Each row is a point on a tangle of strands that fork and nearly touch. The rows are in no order.
Points whose rows are less than 53.5 apart are linked; no others are.
tipa: -19,16,12,8,13,16,-13,-21,18,-2,-11,-13,28,32,10,-7,10,7,-11,2,27,23,-17
furap: -9,-8,-3,22,-14,20,12,-11,-8,0,12,8,16,44,4,-2,23,13,11,-11,18,-5,-20
rel: -2,-13,-3,-3,-9,2,0,-29,18,-2,-3,-19,-4,29,0,-1,20,17,-4,-10,29,14,-33
daf: 9,15,10,7,8,31,-9,11,7,-2,-15,8,21,0,-5,2,-7,-4,-18,-35,2,-16,33
sepum: 17,-4,-20,-14,15,-7,19,20,-23,3,2,-20,-12,-38,-5,-15,0,-2,-5,19,-7,-33,-2
sonez: -3,11,-16,-21,-11,-16,13,6,-10,20,21,1,8,-21,-4,-6,13,0,29,14,-12,16,-22
zarap: -10,-23,17,18,-2,-9,-23,-4,15,-12,10,17,-40,9,0,26,-12,2,-6,4,-23,-16,21
zis: 2,-7,1,16,-5,-2,12,-2,-19,1,20,22,-3,2,-1,-9,-18,-6,31,18,9,16,1
zap: 21,4,-7,3,-24,-9,5,7,11,16,-17,18,23,-32,-6,-3,-14,-9,2,-17,-14,0,6
vot: -5,-3,20,17,9,16,-25,-1,36,-15,-10,4,3,8,7,16,-7,5,-22,-18,-3,-4,26
rukod: 3,-4,19,12,13,25,-14,-5,2,-14,26,1,-19,9,-1,12,-15,8,-6,-15,11,-7,24
bor: 6,28,6,9,12,34,-16,2,-13,-2,-7,8,22,9,2,-7,0,-9,-10,-17,14,-30,27
vurid: -9,-1,-4,-1,13,14,0,-9,-1,0,-1,-4,8,10,-2,-18,10,-5,5,4,41,-1,-16
bafat: -17,-13,22,4,-5,-4,-25,-8,39,-5,-1,8,6,1,7,12,-20,5,-10,-6,-11,20,21
Zono: -5,-28,11,12,2,-21,-26,-14,20,-20,2,5,-30,8,4,8,-13,-6,1,2,0,-7,7
kolu: 9,-14,12,-18,11,-40,-14,-27,-5,-10,2,-28,-36,5,-5,-5,-9,-9,-3,13,14,13,-16
mem: -3,0,8,-2,6,-52,-15,-6,3,-10,-1,-1,-16,-9,16,17,-8,-7,0,6,-34,17,14
supus: 17,5,-8,-10,-13,-11,5,6,-4,15,3,2,11,-29,-8,-10,-12,-3,14,-4,-7,3,7
bufa: 14,8,-7,6,-11,29,9,9,8,-1,-6,12,-22,-7,-13,25,-7,14,-22,-30,-18,-10,16
rinu: 7,1,-6,-15,32,25,21,32,-15,0,-28,-13,2,-11,1,-18,-3,2,-11,11,1,-25,9
tosaf: -2,-5,-4,-4,-12,-38,-14,1,15,2,-9,5,-2,-17,10,9,-6,-3,3,-1,-19,17,6
Nizev: -13,3,27,2,18,8,-12,-15,18,-11,-7,-10,11,22,6,-11,-7,4,-6,6,18,36,-1
Rirag: 7,12,-15,-19,20,-37,3,-3,-18,5,14,-40,-1,-36,10,-9,17,-14,8,23,-16,4,-12
led: -8,4,17,18,-4,24,-14,-13,12,4,23,17,29,14,6,1,-7,-7,4,-1,21,16,12
guf: 3,-3,-18,-14,12,14,23,32,-11,5,-1,8,16,-22,-18,-25,-2,-15,25,27,4,-15,-5
vebus: 5,15,-24,-13,-13,-35,8,-7,-13,25,30,-12,3,-7,5,8,25,-10,26,1,-18,13,-25
Riko: 22,13,1,-1,-18,17,11,17,-15,3,6,12,-12,-24,-15,17,-14,9,-6,-17,-36,-8,22
lif: 5,-3,6,18,8,6,18,16,-28,-7,10,13,-11,-5,-9,-7,-27,1,17,16,0,-3,18
povaz: 3,-4,6,-7,-26,-4,-14,-6,20,18,24,21,12,-13,-2,9,-15,-6,6,-13,-5,10,12
Kori: -17,11,5,2,2,27,8,-8,4,0,-15,-12,22,44,2,-5,29,19,-6,1,23,11,-27
Sas: 2,-1,17,-9,29,19,-6,5,-17,-16,7,-24,-39,4,-10,-1,-3,18,-14,4,12,-5,0
tegem: -5,-8,15,9,11,-6,-4,-3,7,-17,-17,1,-5,10,9,-6,-18,6,-9,-4,4,18,11
linud: -1,3,2,5,-1,-27,-2,8,-2,-15,-11,1,-30,-8,9,22,-9,8,-12,1,-43,1,18
nuv: -3,32,1,8,15,26,-27,1,-17,3,-5,-1,24,15,12,-17,10,-12,-8,3,29,-32,8
pud: 1,-1,-10,-20,26,9,27,37,-8,-3,-16,-2,12,-20,-10,-24,-7,-7,4,31,6,-23,3
vumim: -1,4,-7,2,-23,-41,-20,-6,5,15,22,17,9,-19,-1,24,8,-38,13,-12,-34,3,8
ded: -12,-10,-9,-21,9,22,10,4,-2,3,14,0,9,6,-18,-19,26,-6,19,11,33,-7,-30
femif: -10,18,-3,5,16,20,-20,-15,-7,-1,1,-5,18,16,10,-20,14,-13,-2,0,44,-15,-8
Mibu: -12,2,-7,-8,1,17,24,3,5,10,-27,-7,22,23,3,-19,17,16,2,7,10,14,-26
Bodo: -2,0,10,10,-2,-6,-2,7,-1,-16,-9,8,-18,-2,3,17,-20,16,-11,-4,-22,9,25
Ropop: -1,-4,-16,-8,-17,0,27,2,2,15,-17,-13,13,16,0,-9,18,28,8,5,-2,17,-34
Kizu: -3,-7,3,-13,0,-30,8,-11,6,-4,-32,-24,3,-1,5,-11,0,6,-10,17,6,33,-24
Vivi: 3,3,-10,-16,11,-36,14,-9,-14,1,-6,-39,-9,-23,11,-20,8,-12,-1,35,-7,9,-26
Pamo: 4,3,-16,-11,-14,-41,-6,-9,7,11,-11,-10,4,-26,12,3,10,-6,3,-6,-13,8,-6
duvuz: 14,-16,-10,-5,18,-15,16,1,-25,-6,-3,-28,-25,-20,0,-14,-9,1,-3,17,9,-18,-1
vono: 3,12,-19,-3,-4,16,13,3,1,-6,-3,4,-44,-12,-1,25,-1,18,-22,-12,-18,1,-4
gel: -7,5,8,-11,41,17,-1,12,-15,-12,-34,-18,6,8,4,-27,7,-8,-21,22,24,-14,0
zupo: -4,-6,-6,-21,-7,12,0,-7,3,14,30,0,-1,-3,-12,-10,5,0,26,4,19,6,-24
Rigiz: 21,-2,-18,22,-11,-15,16,12,-8,-6,-21,3,-3,-22,0,-6,-17,-4,-1,-3,-16,-27,15
fov: -6,-9,11,1,-15,-38,-30,-2,10,15,19,21,-5,-14,5,32,3,-35,4,-2,-46,-4,22
digav: 7,2,5,-3,-14,13,-15,-9,19,13,12,20,23,-14,-9,1,-8,-5,0,-25,14,-4,12
norif: -3,-28,2,1,0,-33,-15,-29,12,-14,-5,-5,-29,10,4,4,-6,-10,5,4,8,-1,-12
Pefa: -3,-14,19,10,-24,2,-20,9,27,-1,-14,26,9,-13,-13,14,-11,-13,-15,-10,-32,-10,29
tekur: -6,3,-5,-11,-12,30,7,3,10,17,2,5,28,16,-6,-8,28,13,5,-21,23,-4,-22
Dupok: 16,10,-17,-20,14,-22,13,10,-20,0,11,-34,-6,-49,3,-17,13,-9,4,24,-19,-19,0
Ketor: -11,-15,22,3,-19,-16,-29,4,35,0,1,20,5,-8,4,21,-8,-9,-8,0,-26,9,24
feb: 21,18,-6,-11,-7,-7,-4,12,-16,7,18,-1,-17,-31,-7,22,-5,1,-3,-18,-39,-11,20
rubus: -14,-23,0,15,-15,-7,-11,-30,35,-5,-2,-1,-3,31,5,9,15,6,0,-13,17,8,-25
zase: -2,0,-13,-14,-11,-24,21,-4,4,7,-21,-24,5,11,7,-2,16,23,2,13,-6,31,-33
Bekan: -7,1,18,-8,43,24,11,16,-17,-17,-14,-25,-26,7,-11,-8,-4,19,-27,17,7,0,-4
kena: -8,-6,-5,-24,-15,3,6,-10,-6,16,34,-8,-10,11,-9,-3,19,12,25,8,5,12,-37
pado: -4,-10,10,-1,-26,-2,-7,-12,26,15,25,24,12,8,8,13,-5,1,10,-5,1,29,-4
sulir: 10,11,-9,-14,10,1,5,9,-21,-3,9,-17,-43,-18,0,15,-7,22,-13,-1,-26,5,-3
Kadi: 12,-6,-2,31,-8,-1,16,10,-10,-7,-24,24,6,-7,-6,-5,-26,-12,4,-6,-6,-12,27
Dasas: 2,4,3,-3,36,24,16,23,-20,-11,-25,-21,-11,2,2,-11,2,7,-25,9,13,-21,5
kuzu: 7,-3,3,-14,15,-3,-4,2,-12,-14,11,-21,-40,-4,1,9,-12,18,-14,-3,-7,-2,3
Tid: 2,11,-21,1,-14,-47,-3,-13,-5,17,31,4,5,-7,9,19,24,-32,23,-10,-24,12,-12
Sekof: 6,-12,-5,-3,13,-1,9,1,-12,-4,-16,-15,-3,-7,3,-21,-3,-4,0,7,23,-9,-3
Zavet: 0,7,13,15,14,20,11,23,-28,-2,-1,23,16,5,-6,-9,-12,-6,12,11,11,-3,20
zalab: 1,-6,-14,-20,-13,-34,-4,-19,2,8,3,-18,-9,-5,5,-2,9,-3,9,2,5,13,-25
vovod: 18,-5,-14,9,-2,-27,10,1,-15,-14,-13,-13,-23,-22,6,-2,-12,0,-3,6,-16,-21,11
suzo: 12,-12,-9,10,-26,-10,-8,2,22,3,-16,21,12,-20,-9,5,-13,-13,-5,-22,-13,-16,12
Zosuk: -6,-7,-5,2,-33,-8,21,-3,10,11,1,9,11,21,6,8,13,25,6,-6,-12,18,-18
Miv: -2,5,24,17,9,26,-20,-4,-3,-5,27,13,12,6,0,3,-13,-5,3,-6,16,-1,28
Nised: 13,1,3,27,-10,13,8,11,-10,-14,-17,23,-1,6,-9,12,-16,-5,-12,-17,-15,-17,26
romu: -9,-19,-2,24,-21,5,2,-25,14,-8,15,9,2,45,6,12,16,8,7,-12,17,4,-24
vub: -13,13,1,4,26,20,4,17,-24,-8,-14,12,14,16,-1,-23,4,-11,12,21,22,-5,4
fimir: -20,-2,2,-10,38,11,9,12,-16,-14,-27,-6,12,17,-5,-26,11,-16,-5,39,25,-4,-16
miko: 1,14,15,23,3,33,-19,5,22,-9,-12,11,15,12,4,20,-9,-1,-26,-28,-5,-12,36
tomor: -11,21,-1,15,-12,29,6,-4,5,21,-8,27,48,23,4,-5,12,-5,-1,-14,17,3,-6
badu: 0,-16,-4,-17,-12,-20,-1,-31,15,1,1,-27,-13,12,4,4,18,9,2,-2,15,14,-32
guvu: -1,-1,-15,-24,1,-3,17,17,-13,7,13,-4,7,-25,-16,-19,5,-7,26,33,5,5,-19
ged: -21,26,-4,8,-5,37,-1,-1,3,20,11,10,41,31,2,-6,30,5,6,-11,17,-3,-17
ripi: 16,11,-6,-19,-2,-3,-5,15,-17,12,16,-7,-8,-36,-7,1,-10,2,11,-5,-16,-9,12
Vefo: 4,9,-4,28,5,21,4,7,-7,-17,-27,13,-12,18,1,16,-5,2,-23,-22,2,-27,23
vuba: 0,-11,15,11,2,12,-13,-5,4,-17,32,14,-39,15,2,26,-18,8,-8,-9,-14,-7,18
pebu: -6,9,1,8,-7,21,2,2,5,11,-2,23,33,7,-1,-10,-1,-6,5,-13,19,6,6
lib: -11,-7,9,7,-31,-2,14,-10,4,10,28,16,6,29,3,14,5,20,13,-2,-8,23,-16

A fork is a point with three links, a tip a point with one. Leave the first point through the second and follow the links. Name the first fork or tip that comes.
rubus, rel | Ropop
Miv, rukod | kolu
bufa, Riko | vurid
ripi, feb | Dasas
Dasas, gel | zis
mem, tosaf | furap
kolu, norif | pebu

Follow the links from the first point to the second, and from the first to the third. Name the last point that the two ways share.
bor, Rirag, Vefo | duvuz
vub, feb, vumim | Dasas
ged, Bodo, zarap | pebu
Nised, vot, zupo | vurid
